A landscape with many valleys, sampled at points; each row gives a point and its height.
From any point a ball rolls to the lowest of the 2 points nearest to it. It stops when none of these is lower. Distance is the straight distance between rows; heights are no part of it.
Keni: [  3  10   6   4   5 -12 -13  -6 -34  20  20   5 -11 -18  21 -18 -15   8
 -26 -21 -28 -39  -6]  (h 652)
Toge: [  7  -3 -34  29   3  -6 -17  17  24  35  -7 -27  15   7  11  22  -9  39
 -17 -13  25 -24  -4]  (h 431)
zus: [-11   3  10 -32 -14  15   6 -16  28 -36 -23  -7  -5 -11  -4 -14  24 -23
   5  33   6  33 -14]  (h 680)
nifi: [  9   9  -3  -1 -12  24   1   0  18   3  -5 -38   0 -43 -15  -1   5 -12
  32   8  43  14   6]  (h 320)
seni: [ -6  35   0  -4 -32  -6  46 -13   8 -26   9  21   3  18   9  -3  26   9
  -5  18 -22  -8 -37]  (h 519)
pogeg: [  4  14  17  28 -27  -4  28  -1 -12 -53  -2  18   3 -12  -1  21  31  -1
  -9   1 -17 -25 -33]  (h 380)
Nada: [  0  10   8  -7 -19 -22  31 -18 -15 -12  25  36  -3  22   2  13  12  11
   6  -8  -8   4  -5]  (h 564)
Deso: [-15  -1 -39  -2 -12  14 -16   7  39  10  -8 -51   1  26  26  -8   3  18
   7  23  -2  16  -4]  (h 285)
Vefep: [  3  -9 -17  22   2   9   0  38  -4  -1  15   5  -1  15 -19  -3 -20 -19
  20  -5 -13  23  34]  (h 440)
bugi: [ 19 -16  -9  -7 -11 -13  -3  34  20  22  17 -16 -13 -37  11 -11 -20  26
 -13 -15 -17 -26  17]  (h 498)
sem: [  5   8 -10  26  22 -10 -22  11 -22  34   3  -4  12  -9  23 -16 -10  21
 -28 -28 -11 -45   4]  (h 610)
suba: [ 20 -12   1  -7  15  -2  -2  12  11   5  -9  -4  -3 -14   1 -16  -4   5
 -10  -1   3 -10   7]  (h 392)
maras: [ -3 -16  -1 -14   7 -22  20  46 -33   6  30  43  -2  22  -7  19 -31  -1
   5  -4 -22  -5  15]  (h 675)
vepu: [-24 -15  -4  12  30  17 -42  10 -10  17 -17 -26   9  -5  20 -21 -17 -21
 -21   7 -19  -8  19]  (h 654)
tebur: [-53   2   3  12  -3  17 -19 -29  12 -18 -33 -45  22 -12  14   4  18  14
  -2  -6  -2  -3  -7]  (h 628)
kima: [ 23   9   5 -37  16   7   1  -4   6  26   7 -19  -7 -14  21 -51   6   0
  -5   7  -7  -6   4]  (h 814)
Tafuf: [ -8  22   7   4 -24  -8   2 -25 -28  -4  31  23 -17 -11   2  13  -6 -38
   2  21 -12   8 -18]  (h 347)
goton: [  3   3 -14 -11 -17 -13  14   0   6   8   8  26  -4   7 -11  26 -11 -10
   5  27  27  19   0]  (h 181)
Sudek: [ 15  17 -17   3  -5  29   1  17  25   1   3 -59   4 -30  -3 -26  11  -4
  34  12  11  14  10]  (h 312)
Paval: [ 17  13  -2  22  -7  20 -12   7  10 -10  -8 -26  -2 -42  -3 -16  12 -39
  -6  28  22   1 -13]  (h 412)
befo: [-15  -5 -17  27  -7 -13  -2  14  -9  13   9  22   3  15  13  21 -15   9
 -28  -9  -7 -17  -3]  (h 311)
Sirud: [ -1   8  -8 -25 -14   3  10   7  18  -8  11   9 -11   6  10 -24  -1 -25
 -11  42 -30  19  -1]  (h 732)
dezu: [  0   7  17  -5  -7  -5  17  -6  10 -44 -25  12   4 -11   8 -15  35  12
 -31  10 -27 -28 -44]  (h 310)
mim: [-28 -21  25 -15  15  12 -28 -27  -6  13 -17  -3  -6 -11  -6  21 -17 -15
   7  -4  25  13  17]  (h 246)
libo: [  6   2  15 -22 -19 -12  -8 -15  -6  34  36  -7 -21 -38   6  10 -20  26
   8 -21   8 -19  -2]  (h 637)
fofef: [ -9  14  -9 -26 -33  -8  -3 -14   9  33  24  -6 -11 -18  19  18 -19   3
   2  21  16   2  -8]  (h 480)
Tor: [-12  12   7  -9 -18  20  15  -7  16 -47  -5  -4  -4 -12   1 -23  25 -32
   6  31 -25  20 -13]  (h 672)
dud: [-33  12   0  18 -29  15   2  -1   2 -12   9 -33   1 -42   0   1   3   5
  21 -16 -12   4  15]  (h 659)
mipu: [-27   4  20  39   6  10 -27 -35 -32 -32 -19  11   6  -5   0  24  14 -21
  -6 -17  -2  -5 -11]  (h 525)
Tufeb: [-25 -18   2  -9  -8  -2 -16  -8  28 -16 -29 -19  -1 -19  13   8   4  13
 -27   4  -4  -7 -12]  (h 338)
Bube: [  1   9  -7 -24  23  23  -9 -12   2  29   0 -41  10   3  29 -43   6  -3
   3  15   4   5  14]  (h 797)
tagi: [-12   0   8 -44  -8 -24  -4 -10 -14  26  16  36 -19   8   8  16 -29 -16
 -13  37  -3   4 -13]  (h 674)
sape: [  0 -13  -4   4   8   4 -21  22   2 -17  -3  -5 -10 -20  13 -35  -4 -14
 -27   2 -54 -10  17]  (h 688)
fidab: [ 38 -30   0  20  15  -9 -12  48  -5 -12 -13   8  -9 -29 -18  -1 -13 -24
 -21   7  -1 -19  -1]  (h 618)
Reve: [  2   4 -14  28  -2  10   2  14   0 -11   7   4   1   9  -9  -3   1 -25
   4  11  -4  16   8]  (h 424)
gup: [  2  26  -3   4  17  14   6 -27  -8  21  -2  -2  11  35  -6  -3  11 -13
  14   7  38  24  -3]  (h 354)
sitil: [ 22 -11  -1  15  30  -3  21  18 -20 -13  -3  22  19  41 -22   6  11   9
  17 -22   2   7  22]  (h 523)
tisu: [-38  14  16   4   1   9  14 -36   9 -36 -35 -13  22  15   0 -10  36  22
  -1  -6  -8  -1 -23]  (h 586)
Nup: [ -9 -21  -2   3   0  -7 -13   2  36  -3 -25 -23   7 -11   1  17  -1  35
  -6 -17  11  -8   3]  (h 364)
sufud: [ 14   3 -21 -36  10  -4   8  21  15  39  10   6  -2  30  14 -24 -18  -2
 -21  33  -4   3  -4]  (h 720)
sinon: [-10 -23 -11  -6   6  17 -31  13  40  -3 -26 -41  -4  20  -1  -3 -10   1
  20  11   5  37  25]  (h 769)
debu: [ 12  25   0  47  -2  -1   7   5 -14 -23   4  16   5  -5  15 -13  18 -13
 -23  -6 -24 -30 -19]  (h 307)
batev: [-24  32  -8  41 -11   4  17  -6  -4 -20   2 -14  29  -2  -1 -13  27  28
  11 -28 -22 -13  -8]  (h 224)
Kovo: [ -8   0  10  -1   8   1  -6 -19   5 -29 -24   6   7   3  16 -18  20   2
 -27  -2 -18 -13 -15]  (h 261)
bof: [ 12   5  21 -31  -3   4  22 -35 -12 -21   1  17 -12   1 -14  -8  20 -19
  27   9  16  31  -2]  (h 258)
zag: [  0  11  -8  28 -17   7  13  -5   7 -27  -1  11   6   6  -7  18  18 -15
   4   9  15  13 -13]  (h 445)
kup: [ 15  16   7  43  -8  -4  17  -3 -28 -31  10  31   7   8   8  21  23 -13
 -12  -3  -3 -25 -24]  (h 348)
mag: [ -6 -10  -2 -11   9  10  -7  -4  17  12  -6 -14   0   6   4  -3  -5   5
   3   3   4  14  20]  (h 418)
Mulus: [ 12 -14   1  12 -13  -9  17  14  26 -41 -24  -6   4 -13 -25  15  26  24
   7  -9   3  -6 -16]  (h 419)
bisal: [-19   5 -15   6 -31  14 -11  12  23 -19   8 -12 -13 -19   9   0  -5 -38
  -8  41 -26  22   0]  (h 673)
Nuneb: [ 21  -4  -9 -39   5  -5  10  -2  25  14  -9  15  -3  16  -8   3  -5  -4
  -2  29  27  17  -7]  (h 131)
kadi: [ 18  -1  10 -33  -8 -17   5 -10   8  57  32   7 -12 -11   9  12 -20  41
   6 -15  22 -22   0]  (h 620)
Nage: [ -9   9  23 -11  16 -15  12 -52 -10  -9 -14  17   6  35   7   5  27  29
   0 -27   9  -3 -20]  (h 600)
Gutug: [ 24  -7  20   5  24 -11   8   5 -37 -28   3  29  -1   2  -3 -15  14  -5
  -7 -18 -27 -18   8]  (h 588)
gibu: [-12   4   6   3 -18   3  14   7  27 -45 -26 -12   8   7   1 -23  28  17
 -17  16 -52 -14 -35]  (h 339)
Nimi: [ -3  13  -8 -21   0  11   0   6  -1  18  15  -1  -6  14  24 -38  -8 -23
 -15  26 -31  12  10]  (h 722)
reb: [ -4  18 -22 -27 -43  -1  15   4  18  18  23 -24 -10 -32  17  -7  -5  -6
   9  34   0   4  -6]  (h 469)
Meba: [ -2  -9 -14 -18 -31 -18   2  20  20  24  19  -2 -16 -23  20   9 -23  17
 -19   6 -15 -14   6]  (h 514)
tadu: [ 19 -30  24 -49  19  -4 -15  -3   8  28 -19  10 -14 -20  -7  11 -19  -6
 -19  18  41  -8 -11]  (h 251)
Zev: [  5  14  -6  20   1  17 -15   6  13 -21 -15 -27   7 -18   9 -22  18 -18
 -17  16  -9  -8 -15]  (h 388)
vog: [ 18 -11  -8  14   1 -28  28   6  18  -9 -10  15  16  26 -10  16  16  52
  -3 -30   9 -19 -11]  (h 580)
voma: [ -3 -22  23 -33  11  -2 -18 -13  -7  32  -8   7 -14 -17  -8  29 -29  -9
   0   7  40   0   1]  (h 284)
Suzo: [-21 -19  11  -5  42   2   0  26 -35   4   2  20  16  29 -22  12 -20  -7
  28 -31   8  10  22]  (h 476)
dob: [ -7  12 -31  11  10  22 -22  15  11  17  -3 -31   9  27  25 -30  -4 -15
 -16  24 -21   9   4]  (h 237)
gam: [-14  10  17 -25   3   2   2 -44 -11   1   5  11  -9  18   2  -5   6 -12
  10   3   5  21  -4]  (h 218)
kesog: [ 13 -23 -19  15  -1   7 -20  42  25  23  12 -27  -3  -7  -8   1 -31  21
  25 -18  -9  10  47]  (h 456)
sato: [ 28 -17  -9  35  15   3 -19  31   4 -22 -17  -6   2 -11 -15 -12  -1 -13
 -11  -1 -11  -9  11]  (h 599)
vafal: [-11 -34  22 -59   0  -8   9 -16  17  12  -1  18  -8  10  -2  12 -18  23
  11   1   6  15  19]  (h 290)
zak: [-11 -27  -3  27   5  -2 -12   9  -3 -16 -26  18   4  12 -11  34  -7 -11
 -16  -2  14   0   0]  (h 466)
mupug: [ -1  25   4  21 -18  15   5 -19  -9 -16  -2 -12   3 -15  -8   5  21 -20
  14  -2  26   6 -18]  (h 465)
Gozun: [ 17  19  10 -17   3   0   5 -21 -16  12  11  12 -10   2   6 -23   5 -26
 -16  18   2   2 -24]  (h 772)
Fovek: [ 15  18  -9  15 -20 -17  36   6   7 -22   8  22   4  19   7   5  22  21
 -15   1 -11 -22 -31]  (h 497)
Lagul: [-26  -3   8 -13  33   5   6   2 -22  20  13  19  10  37 -11  -2 -15   7
  27 -32  -7  18  35]  (h 450)
lote: [ 12   8 -14  14  29  18   8  -4   6   2 -17   9  19  50 -18  -2  14 -18
   9  13  29  31  -1]  (h 417)
takip: [-23  26  20 -11  -2   3  21 -48  -6 -22 -12  -3  13  20  -2 -10  39  23
  13 -17   4   4 -25]  (h 555)
vezo: [ 14  -6 -11  14  20   3  -6   7  21 -22 -26  -9  16  19  -5 -24  18  16
   9 -13 -16   8  12]  (h 661)
navas: [ 15 -20  -6  -5  37  -1 -17  10  30  -8 -39  -4  14  38  -6 -12   8  23
  -4 -10  -3   5   8]  (h 650)
mokad: [ 12   2  -4  13  30  -4  -6   1 -11  17 -21  19  11  30   2   8   3   6
 -32  -6  27 -22 -24]  (h 457)
zusi: [  0 -15  14   3 -28 -17  22   1   2 -32   0   8  -3 -27 -12  22  12  19
   5 -19   3 -12  -5]  (h 436)
dis: [ -9  -7 -15  -9  16  25 -32  -2  21  10 -16 -55   5  -9  29 -33   6  -6
  -2  23  -1   7  12]  (h 784)
zed: [ 19 -27   1  -3  26 -21   6  10  23 -12 -29  11   9  32  -8   1  11  40
 -12 -22  -6 -13   2]  (h 619)
Zatu: [ 15 -11  19  -4  31  -3  13  41 -47 -12  12  25   2  10 -19  -3 -13 -48
  -1  11  -8   2  -2]  (h 647)
guzu: [-20   1   3   0 -16 -10   0  -1   0  25  26 -13  -3 -21  23  -7 -12  34
  -1 -32 -25 -21  21]  (h 421)
bak: [ 26 -11 -27  41 -25 -18   7  45   5  -9  14  21  -7   5 -22  38 -17   0
   5   1   0  -1   6]  (h 247)
Kosu: [  4  -7  -1  35 -27  -4   5  10  -7 -32   8  10  -7 -35  -6  22   4 -20
  -5   4   0 -10  -9]  (h 291)
dumam: [ 12 -30   8  -6   7 -15  12  32  -4 -37   2  29 -10  16  -7  -5  -6 -11
 -13   5 -48   2  19]  (h 735)
Gog: [ 27  -5   0   7   5 -20  24  -6   6  -1 -13   9  17   1 -19  17  18  48
  12 -38  38 -16  -2]  (h 545)
pozu: [-11  14  -2 -11  -5 -17   7 -17 -24  41  29  30  -5  25  -5  35 -25  14
  19 -10  22   7  -1]  (h 701)
nelof: [-27 -23   5 -25  13  20 -30 -14  11  29 -18 -25   1   0  11  18 -20 -13
   1  18  32  19  17]  (h 213)
kuv: [ 22 -17 -16  18  -2   3 -18  50  16   4   3 -14 -13   3 -21  -1 -28  -6
  22   0  -4  17  31]  (h 448)
Muzag: [-17  -8   9   8  -7  -8 -10   3  -8 -19   9   1  -6 -29  14 -25   0  -4
  -9 -21 -45 -10  20]  (h 700)
liti: [-39   4   6  -1 -13  17 -15 -15  -2   0   3 -49   5 -40  19 -13   2  11
  16 -21 -19  -4  22]  (h 653)
Mebak: [-14  -6  -2  -6  -2 -12 -16  -2  -4  47  22  -8  -8  -5  26   6 -27  24
 -16 -15  -6 -23  12]  (h 391)
Gudev: [ -2 -14  20 -29 -13 -33  26 -21 -23  -2  26  42 -13  17   6  10  -3  23
   0 -20 -28  -7   4]  (h 587)
guzor: [ 18  26  10  -8  -3   7  -2  -9 -20  14  24 -14 -15 -30  10 -41   4 -37
  -5  18  -9  -5 -10]  (h 792)
Ruva: [  1   8  17 -34 -12 -12  13 -18 -14  -6  23  23 -26  -6  20 -26   4  -9
 -15   6 -37  -6  -8]  (h 624)
Sil: [  1  -8 -30  -7 -24 -19  -6  27  34  23   9   5  -6   9  10  19 -27  15
 -19  26 -10   3  -4]  (h 529)
Fisa: [  9   7  15  38  19  -4   4  -8 -40 -38   2  21  14   5  -5 -12  26 -10
   8 -27 -19  -5  18]  (h 614)
nogik: [  4 -20   7   2  -2 -21  24  21 -22 -17  16  38  -5  13  -1   0  -4  10
  -8 -19 -45  -7  25]  (h 725)
davu: [-10 -18  14 -54  21  -9  14  -2  -3  21   0  29  -1  35  -4   1 -16  11
   0   3   0   9   6]  (h 257)
mitov: [ -5   0  -4 -46  11  -9   0  10  -7  38  10  17  -7  18  13 -11 -28 -22
 -23  45  -3   5 -14]  (h 696)
zote: [ 36  10  -5  16 -10 -16  36  11  -3 -23  11  31   3  17  -9  10  24   2
   2   3   5  -3 -11]  (h 471)
zul: [-12 -25  -2  -1   4   3 -15   5  19  -9 -21   1  -5   7 -11  16 -10 -13
  -3  12   8  20  12]  (h 439)
kerot: [-30 -20   4  27  13   3 -13   6 -17  -7  -6  11   7  10  -7  11 -12  -2
   4 -26  -9   8  32]  (h 526)
posat: [-21  13 -26  -3 -24  -9  -3   4  20  23  10  14   1  17  18  23 -17  -2
 -18  42   3  19  -7]  (h 551)
daked: [-20  21  -1  21 -29  21   5  -5   6 -34   6 -10  -2 -21   4  -6  11 -38
   1  22 -15  15 -12]  (h 667)
vuku: [ 16  25  13 -20   3  -8  18 -44 -17   7  23   6  -7   9  -4  -3  16  22
  27 -31   6   2 -13]  (h 351)
pezo: [-15 -11   4 -30  18  16 -16 -19  17  21 -29  -4   4  19  -7  20  -9 -18
   1  25  44  28   2]  (h 168)
Dogul: [-20 -14   5   8 -13 -16  14   3  -3 -31   5  16  -2   6   7 -11   8   8
  -9 -16 -53  -2  17]  (h 711)
kag: [-21 -27   9  25  23   3  -9  13 -31  -8  -8  20   9  19 -26  36 -14 -11
  18 -27  17  14  27]  (h 503)
zomel: [ 43  14   5   6  14   1  21   0 -17  16  15   7   4  -9 -18 -11   9  13
  35 -28  32  -4  15]  (h 485)
rab: [  3  26  -7  -6 -15  -4   9 -25 -16  42  42   5 -10  -2  -3  21 -15   9
  33 -13  25  10   4]  (h 714)
pivak: [ 26  13  19 -26  17  -8  16 -37 -21  24  14  20  -7  23 -16   9   3  14
  28 -22  29   4  -9]  (h 308)
rufet: [-40   0  18 -12   1  14 -24 -34   0 -18 -30 -42  19 -36  16 -16  13  13
   6 -17 -12  -4   6]  (h 641)
pemi: [ 21  20   9  10 -16  -2  -1 -19 -19  15  16  -5 -16 -38 -15  14  -3 -25
  16   1  42   2 -14]  (h 734)
Tego: [ 37  -1   7  23   1 -16  22  28 -31 -28  18  35  -4   8  -2  -3   9   1
  -9 -14 -27 -24   9]  (h 608)
fubug: [ 44   1   6  -3  10  -5  17  -2   9  17   4   3   7 -15 -25   6   8  30
  26 -30  51 -14   1]  (h 513)
Gep: [ 10  -8 -21  22   7   6 -22  12  21  13 -23 -25  11  -9  -3  14  -1  14
  -7  -7  30 -12   1]  (h 394)
rezok: [-16  21  -1  -2 -21  -6  21 -25  -2 -13  13  29   2  24  11   7  15  -7
  -5  13 -10   8 -24]  (h 540)
pavuf: [ -8  15 -27  -6 -48  17   8  22  31   3   6 -44  -9 -36   1   6  -1   6
  10  33   4  -1 -19]  (h 462)
bosi: [ -8   3  12 -21 -23  -5  -9 -18 -18  25  36  -2 -27 -32  11   6 -26  -6
   3  -6 -12  -5   6]  (h 648)
ket: [  8  -1  24 -52 -17 -28  24 -26  -3  -1  22  23 -22  -8  14 -10   2  22
   0  -9 -26  -7 -11]  (h 606)
Diniz: [ 33 -12  -5  11   4  15 -20  24  24 -12 -20 -35  -9 -45 -16 -18   3 -24
   4  16  18   5   4]  (h 430)
mef: [ 12 -10 -22  30 -31 -20  16  28  16 -24  10  27  -1  20 -24  43  -8  -3
  23  23   2  27  11]  (h 229)
moso: [ 12 -13   9 -39  30   3   2  25 -10  20   4  15  -4   9 -12 -18 -25 -23
   1  14   0  10   7]  (h 341)
pum: [-14 -27  -7  27  -2   2 -27  21  11  15   5 -27   6 -27   0  13 -24  27
  11 -30  -7  -6  43]  (h 467)
mos: [-19  13  14   4   2   4 -20 -26 -39  13  17  14 -19  -1   1   8 -16 -40
  -9  10 -13   5 -15]  (h 373)
vumo: [ -5  11  19  39   7   4 -25 -33 -44  -8   8   2  -5 -19  -9  14   5 -18
   8 -23   9  -7  -7]  (h 493)
Sisov: [ 16   4  12 -13  10  -6  -4 -26  -2  47  20 -13   3 -13   6  10  -6  47
  19 -38  29 -24  -2]  (h 594)
posi: [ -3 -15  15 -25 -10   9 -11 -14  12 -24 -25  -5 -13 -28  -7   2   6 -30
 -14  32  19  11 -11]  (h 690)
tir: [ -9 -17 -23  10  16  22 -42  16  24   0 -29 -49   1   8  13 -19  -6 -13
  -2  16  -6  20  21]  (h 776)
lofa: [ -6  -1   7 -29 -27 -22  -4 -15 -19  26  29  27 -29 -24   2  27 -35  -9
 -10  10  -3  -8  -9]  (h 658)
pof: [ 20 -25  14  10  14  -6   0  45 -33 -17   4  23  -9 -16 -19   4 -15 -38
 -12  11  -4 -11   3]  (h 633)
nufu: [-16   0  -1   7 -11   1   7  -3  -3  18  32  -3   2  -6   3   3 -13  23
  24 -31  -9   8  35]  (h 438)
voda: [ 35  14  14 -19  20   2  -8 -12 -16  24  13 -13 -11 -35   8 -45   1 -11
   0  -2  -3 -19  -8]  (h 806)
vinef: [ 30 -10  -4  33  34   7  -7  19  -9 -11 -21   3  12   6 -29   0  10 -17
   0  -3  20   2   6]  (h 570)
mosa: [-18  13  15  -7  22  12  -9 -52 -14   6 -15   3   5  30  -3   5  16  -5
   7  -7  27  20  -7]  (h 281)
Vak: [ -4 -15  14 -17  10  -1 -19 -15  11 -20 -32 -13   4 -28  12 -21  12  10
 -22  -9  -9 -17  -6]  (h 306)
valo: [ 13  15  10  20 -25  -6  51   0 -10 -49   4   8  11   2 -24  15  39  23
  24 -14   4  -5 -12]  (h 420)
rubaz: [ 34  -3  11 -10  -4   0  -6  -5   0  15  -3  -9 -11 -43 -14   9  -3 -11
   4   2  51  -9 -10]  (h 721)
Pil: [ 20   8 -21 -12   8  -2  10  14  10  60  19  -6   8  18   9   7 -21  36
   5  -8  23  -9  13]  (h 499)
Nor: [ 22 -15  -8   6  35   0   9  15   1  -4 -24  20  16  47 -29  13   5   5
  13  -7  28  15   5]  (h 477)
gevel: [  0  29   0  -2 -39  -7  16 -13  -8  -7  27  14 -18 -22  12   3   5 -18
  -8  17  -9 -10 -31]  (h 329)
dedo: [ -7   3  -4  15  -9  12  -8   9  34 -41 -37 -28   9  -3   4 -13  21   1
 -20  16 -24 -10 -36]  (h 361)
tad: [-27  -3   3  12  13  12 -42 -20 -17  12 -15 -27   2 -25  28  -9  -5 -11
 -26  -5  -9 -21   1]  (h 625)
tet: [ 21 -16   8   5  38  -6   8  28 -27 -28  -7  22  10  25 -14 -20  10  -3
   4 -16 -28  -1  23]  (h 560)
dodum: [  5  -2  -2  35  12  -3   1   3  -4 -38 -13   6  23   9  -6 -14  23   6
   1 -21 -18  -3   8]  (h 639)
fem: [  1  17 -27  -5  -8  22   1   6  27   9  -6 -59   7  -3  14 -27  15  21
  16  15   0   8  -5]  (h 299)
Turo: [ -4 -10  -8 -14  15  -1   8  20 -11   8   3  28   4  36 -13   6 -15 -17
   1  12  -5  18  10]  (h 305)
Bamup: [ 10 -26   2  31  44   6 -10  33 -21  -8 -22   7  20  10 -36  18 -10 -11
  13 -24  20  -1  22]  (h 535)
Nis: [-17  12   3  18   1   5  -7  -2 -22   8  13  12  -5   9  -1   3 -12 -29
   1   2  -1   8   7]  (h 402)
tete: [-29  10 -10  27 -35  18   8  11  14 -35   8 -25   0 -24  -8  -1   7 -13
  21   2 -23  17  10]  (h 662)
nabe: [-30   9 -15  10 -23   0  -4 -12  18   6   0  -7   5   8  18  21  -1   6
 -17  10   0   9 -12]  (h 575)
bodin: [-24 -13   9  50   9   6 -14 -10 -21 -28 -22  23  16  18  -7  36   6 -17
 -14 -10   6   0  -1]  (h 502)
Biv: [  6  -8 -17  37 -23 -10  -2  25   3 -10   8  15  -5 -12  -2  24  -8  -2
 -19  -3  -8 -14  -1]  (h 270)
vasa: [-10  27  12  16   0  22  -9 -31 -12 -23 -21 -32  19 -28  -9 -12  28 -10
  24 -12  16   4  -9]  (h 486)
Nub: [ 10  15 -11 -19   6  -6  15  -6   2  19   7  16  -4  23  14 -24   3   3
 -23  15  -2  -2 -16]  (h 746)
Fano: [  9   7 -31  18  -2   2  -5  18   8  56  17 -22   5   1   4  18 -20  21
   0  -4  35 -14   9]  (h 470)
Kod: [-30  10   6 -34  -7   4  -2 -33  -2  14  -2  17  -2  30  13   7  -4 -15
  -5  31   5  28  -7]  (h 167)
tiv: [ -8  16  10 -29   2  -9  24 -42  -7  14  23  10  -2  28   8 -13   6  28
  24 -28  -9  15   8]  (h 389)
lom: [-34   4  -1  18 -13   9 -21 -10  -2  -5  -7 -14  -1 -12  18   4  -1 -19
 -23   7  -6   0  -5]  (h 597)
viso: [  4  32 -24  24   4  17  10   4  20  -3 -10 -24  20  24   7 -25  28  15
   0   3  -6   2 -17]  (h 92)
Tulor: [ -3 -10  16  -8 -16  -4   2  -8  -1  -8   6  -2 -14 -42  -5   7  -3   2
   8 -14   5  -2   8]  (h 451)
totom: [  0 -22 -15  29 -16 -15 -11  34  16  15  15 -15  -4 -35   1  16 -22  32
  -8 -34 -12 -26  22]  (h 481)
Fak: [ 32   5  -3  44  -5 -10  34  13 -12 -44   5  18  18  10 -16  15  34  16
  10 -24   2 -11  -3]  (h 442)
Zokad: [  8  12   5   7   8   2  14 -10 -11  10  14   7   4   5 -12  -4   5  17
  26 -28   9   6  25]  (h 459)
vofut: [-21   2 -39  21 -13  20 -25  15  16  12   7 -53   2   2  34 -14  -2  -3
  -3  20 -12   5   5]  (h 268)
pufel: [  5  -2 -18 -28 -23  -8   5  12  49 -13  -7   0  -9  23   7 -12   3  -1
  -2  41 -22  23 -12]  (h 741)
pubak: [ -9  -6  18   9  -3  -4 -16 -24 -22  -1   0   6  -8 -25  -5  21  -4   0
   4 -27  11 -10   0]  (h 468)
lora: [  7 -18  16 -22   4   4 -18  25 -12  15  17  -5 -24 -45   1 -19 -34 -28
  -8   6 -15 -11  24]  (h 383)
Kar: [ 18  -2 -13   1 -27   8 -18  35  45 -27 -18 -36 -18 -22  -9 -10   0 -17
   5  32 -10  12 -18]  (h 449)
dizen: [-24  40   2  -1 -16  31  10 -26  -5 -12 -10 -44  11 -25  -2 -21  27   2
  27   2   5   5  -8]  (h 501)
voba: [ 15  -3 -16 -20 -10   3   0  11  44 -12 -21 -18  -6  11  -3 -10  14   9
  -6  25   4  15 -18]  (h 750)
tuza: [-28  -4   4  -3  36  13 -24   9 -21  20 -10  -3   5  17   8 -16 -14 -16
 -11  -7 -12   0  17]  (h 678)
gefil: [-29   2 -13 -15   2  19 -16 -18  17  12 -15  -3   6  33   6  11  -2 -24
  -8  41  20  35  -3]  (h 104)
vigir: [-30  -3  16 -24  10  -1  15 -28  -9  18  14  20   2  39   0   7  -9  15
  24 -17  -7  25  28]  (h 423)
Vunof: [ -1  -2  -1 -13  -5 -21  11  18 -33  31  34  39  -7  13 -13  31 -39  10
  17 -12   2  -4   9]  (h 686)
Fumo: [  1  -7   2   5  33  -3   6  18 -23   4 -13  31  14  45 -10  12  -4 -13
 -17   4  11  -5 -13]  (h 368)
dasif: [  7  39  -6  10 -35   1   5 -24 -18  28  42  -8 -15 -21  -7  18  -7 -18
  29   3  27  12 -12]  (h 724)
Kov: [ -2 -10  15 -15  10 -19  21 -28  -7 -20 -18  36   7  40   1  16  25  20
 -12  -8   2  -3 -12]  (h 644)
Muk: [ 27   1  13 -32  23   4  -8 -15   3  42  11 -20   5 -15  11 -18   1  32
  12 -17  26 -24   2]  (h 565)
Gufe: [ 22 -20  14 -28  13   3  -3  20   4  20   9   1 -10 -25  -7 -18 -21  -6
   2   0  -2  -3  23]  (h 367)
Lumo: [ -7  29 -14  26   3  -4  24  -3  16 -18 -12 -10  29  30   5 -27  35  38
  -2 -15 -26 -14 -18]  (h 163)
posuz: [-39   7   8  21  -7   7  -1 -28   7 -31 -27  -9  11  -2   3  14  23   1
  -1 -10   1   6  -9]  (h 609)
bubo: [  8  -3   9  15 -29  -9  37   3   8 -56 -15  15   6  -1 -17  25  34  13
   1   7   3 -12 -32]  (h 399)
sur: [ -8   9  12 -21   9 -11 -12 -19 -29  16  19  16 -20   1  20 -24  -8  -3
 -21  -9 -42 -18  -5]  (h 645)
pira: [  4 -22  16 -34  35  -3   7  -4   2  23 -12  19   9  28 -13   9 -12  19
  10 -14  25   5  12]  (h 206)
nobi: [  1  -6 -18  15 -19  -8  17   7   8   3  14  19  -1  11 -18  37 -11   8
  24  -1  20  20  18]  (h 210)
vetuv: [-25  41  14 -14   0  19   5 -49 -10  -7 -10 -31  13  -6   5 -27  32  19
  22 -13  -3   1 -19]  (h 521)
roset: [ 11 -11  -3  -1  22 -13  20  52 -33  -8  23  34   2  30 -11  -2 -14 -22
  -5   0 -29  -6   9]  (h 664)
zise: [ 21 -23   0 -42   5  -9   1  -6  33  23 -26   8  -3   1 -10  22  -7  11
  -9  18  45   2 -12]  (h 188)
Gafa: [-29 -23   5  21  27   2 -29  -6  -9  -1 -26   1  23   7   3   8  -8  17
  -8 -34  -8  -9  25]  (h 552)
rida: [ 11   3   9   9 -34 -16  10  -2 -17 -25  13  24 -18 -35   1  25   1 -24
 -14  18   6 -18 -30]  (h 309)
Toda: [ 14  20 -22  16  21  13  -4   9   9  12  -6 -12  15  30  11 -30  11  -5
 -18  11  -2  -2  -8]  (h 169)
Lov: [-14  23   2  44  -9  -3   4 -13 -21 -27   4   8  16  -9   8  -7  18   8
 -10 -29 -20 -26 -15]  (h 265)
gasel: [-21  -5 -17   7  -6  -6 -14   7  -4  38  10   5  -3   1  14  26 -29   6
 -23   1  11 -10   5]  (h 353)
danu: [  8 -11  28 -39  36   0   6 -27 -24  21  -4  22  -2  27 -22  16  -8   8
  29 -16  33   7   0]  (h 260)
dur: [  8 -16 -11 -19  12   8 -20  16  42  -9 -30 -19  -8  33  -7 -15  -3  -2
   6  26  -3  30   5]  (h 761)
Vefu: [ 20  -3  11 -11 -14   1  -2 -11   7  -1 -13   0 -13 -30 -10   8   6 -34
  -7  31  42   4 -20]  (h 705)
Koro: [ -1 -10  -2   6 -12   9 -14  19  13 -20   0 -12 -13 -24   6 -17 -10 -26
 -10  15 -34  10  15]  (h 679)
lar: [ 21  -1 -23   3 -36  -1 -12  34  43   0   0 -39 -15 -36 -10   5 -10   3
   6  24  14   1 -11]  (h 458)
bidu: [-13  14   0 -12  28  17  -6   7 -27  34  18  -4  -1  22   7 -35 -17 -29
   0  11 -18  11  10]  (h 704)
zunim: [  5  11  -2  18  34  -7 -23 -11 -28  27  -8   3   9  12  16  -8  -4   2
 -38 -13   5 -36 -20]  (h 543)
nofod: [ 17 -11  -7  18 -13  13 -19  24  33 -32 -24 -32  -9 -20 -22  -1   4 -19
  20  14   8  23   3]  (h 441)
Nus: [ 28 -14  -1 -28  24  -2   3  15  17  47   3  -3   5  -1  -2  -8 -18  30
   0  -7  26 -15  11]  (h 530)

For each start below, name the point where the ball stops.
pozu | pira
Gafa | pira
sur | viso
Nub | Kovo
fofef | Kovo
mipu | viso
dodum | gefil
Kov | viso
Tego | gefil

Call two points neighbours if one is among the 2 nearest of the other. Go from one point of each pair to the other, from neighbour to neighbour, staying as low as possible. Name the highest point that can't be avoided.
Nuneb, pira | tuza
gefil, viso | Kov
viso, Turo | mipu
Biv, gefil | voma
